Points on a hilly landscape, in no order, each with its height.
From any point a climber steps to the highest of the 3 points nearest to it. It stops when none of these is higher. Distance is the straight distance between rows; heights are no part of it.
Z56: [ 16 -27  82 -57  -6  14  50  38  35]  h=549
Z110: [-16 -38  92 -63  -1  44  50  44  -8]  h=312
Z54: [-45  29 -50  52  15 -60 -47 -64 -29]  h=619
Z661: [-42 -39 111 -84   6  40  47  44 -13]  h=687
Z522: [ -2  25 -47  27  29   2 -60 -34  13]  h=386
Z8: [-28 -56  58 -40  -6  75  30  42 -60]  h=453
Z235: [ -2  31 -58  43 -24 -76   4 -38 -19]  h=460
Z178: [-55  23 -36  56  20 -81 -34 -78 -47]  h=437
Z592: [  4 -28  45 -30 -26  56  55  44 -20]  h=459
Z484: [ 53 -12  11 -26  19  -1 -20  15  53]  h=165
Z653: [ -6  27 -59  40 -25 -62   2 -28 -12]  h=436
Z730: [ 41 -22  48 -40   8  16  25  32  49]  h=138
Z414: [ 22  18 -46  32 -10 -27 -21  -6   7]  h=399
Z983: [ 16  22 -51  33 -41 -41  25  -7  -2]  h=329
Z605: [ 49 -27  35 -38  15   2   3  21  51]  h=164
Z965: [-10  26 -52  48   0 -52 -38 -35  -7]  h=605
Z870: [-16 -38 103 -77  -1  13  54  32  20]  h=680
Z787: [ 34 -19  42 -29 -19  31  39  44  26]  h=150
Z193: [ 13  22 -55  41 -21 -45 -11 -13   1]  h=401
Z864: [ 24  -1 -11   5 -44  22  45  27   2]  h=258
Z909: [-15 -39  44 -38 -18  72  47  41 -38]  h=454
Z979: [-19 -38  82 -64   4  60  46  47 -20]  h=414
Z775: [-30 -51  71 -43   0  75  33  42 -52]  h=452
Z835: [ 43  -5  12 -17 -24  14  28  33  23]  h=1
Z836: [ -7 -39  32 -31 -21  71  52  40 -32]  h=455
Z269: [-75  42 -38  40  42  17 -56 -52 -26]  h=423
Z53: [ 25  17 -32  25 -29 -14  10  16  14]  h=237
Z106: [-67  36 -42  49  40   1 -60 -59 -32]  h=666
Z586: [-30  34 -56  52  14 -35 -53 -58 -18]  h=640
Z548: [-25  29 -51  47   2 -80 -20 -50 -21]  h=534
Z174: [ 24  13 -40  14 -53 -11  42   7  -8]  h=89
Z770: [ 29  10 -27   9  36   4 -60 -16  29]  h=443
Z791: [-42  32 -55  38  37  -5 -71 -54 -15]  h=599
Z117: [ 39   8 -26  13 -20  -8  -1  12  26]  h=256
Z470: [ 13 -36  89 -66  10   4  45  36  39]  h=636
Z854: [ 32  14 -27  18  18  -7 -37  -4  26]  h=360
Z52: [ 15 -14  17 -17 -33  45  47  43  -1]  h=561
Z666: [ 17  21 -48  29  13 -19 -40 -13  16]  h=428
Z932: [ 47 -17  17 -18   1  -1   6  21  48]  h=196
Z36: [-28 -35 100 -75   8  52  48  44 -28]  h=471
Z210: [  4 -32  76 -47  -8  45  47  45  12]  h=202
Z141: [ 16 -18   4 -16 -42  54  54  32 -19]  h=695
Z14: [-66  31 -47  51  27 -40 -50 -71 -38]  h=642
Z215: [ 19  18 -37  23  32  -2 -60 -18  15]  h=660
Z488: [ -7  27 -41  17  48  12 -70 -44   5]  h=83
Z786: [46 -3 -7 -4 -2  0 -9 20 30]  h=259
Z656: [-28  22 -52  53   4 -48 -43 -51 -16]  h=627
Z480: [-49  33 -54  47  28 -18 -58 -59 -30]  h=647
Z720: [ -2  28 -49  37  19 -11 -59 -31   2]  h=655
Z764: [ 26  17 -42  24 -41 -18  17   4  -2]  h=252
Z926: [ 43   9 -23  16  -6 -12 -12  16  28]  h=268
Z506: [-33 -40 116 -96   8   6  54  27  12]  h=701
Z772: [ 41 -13  27 -14 -17  18  32  39  27]  h=23
Z503: [-42  23 -40  49  12 -91 -19 -67 -38]  h=450
Z401: [ 38   1 -19   1  19  -1 -27   5  41]  h=305

Two climbers start at each pair of points below. Name the first point that both come to, or write -.
Z835 / Z414 -> Z215
Z235 / Z117 -> -
Z210 / Z470 -> Z870
Z605 / Z484 -> Z786

Call two points neighbours if one is among the 3 nearest of the other. Go from one point of each pair to the other, from neighbour to neighbour, staying as high as possible. Name the lowest point that can't be avoided.
Z787 / Z215 -> Z730
Z215 / Z106 -> Z414
Z506 / Z141 -> Z979
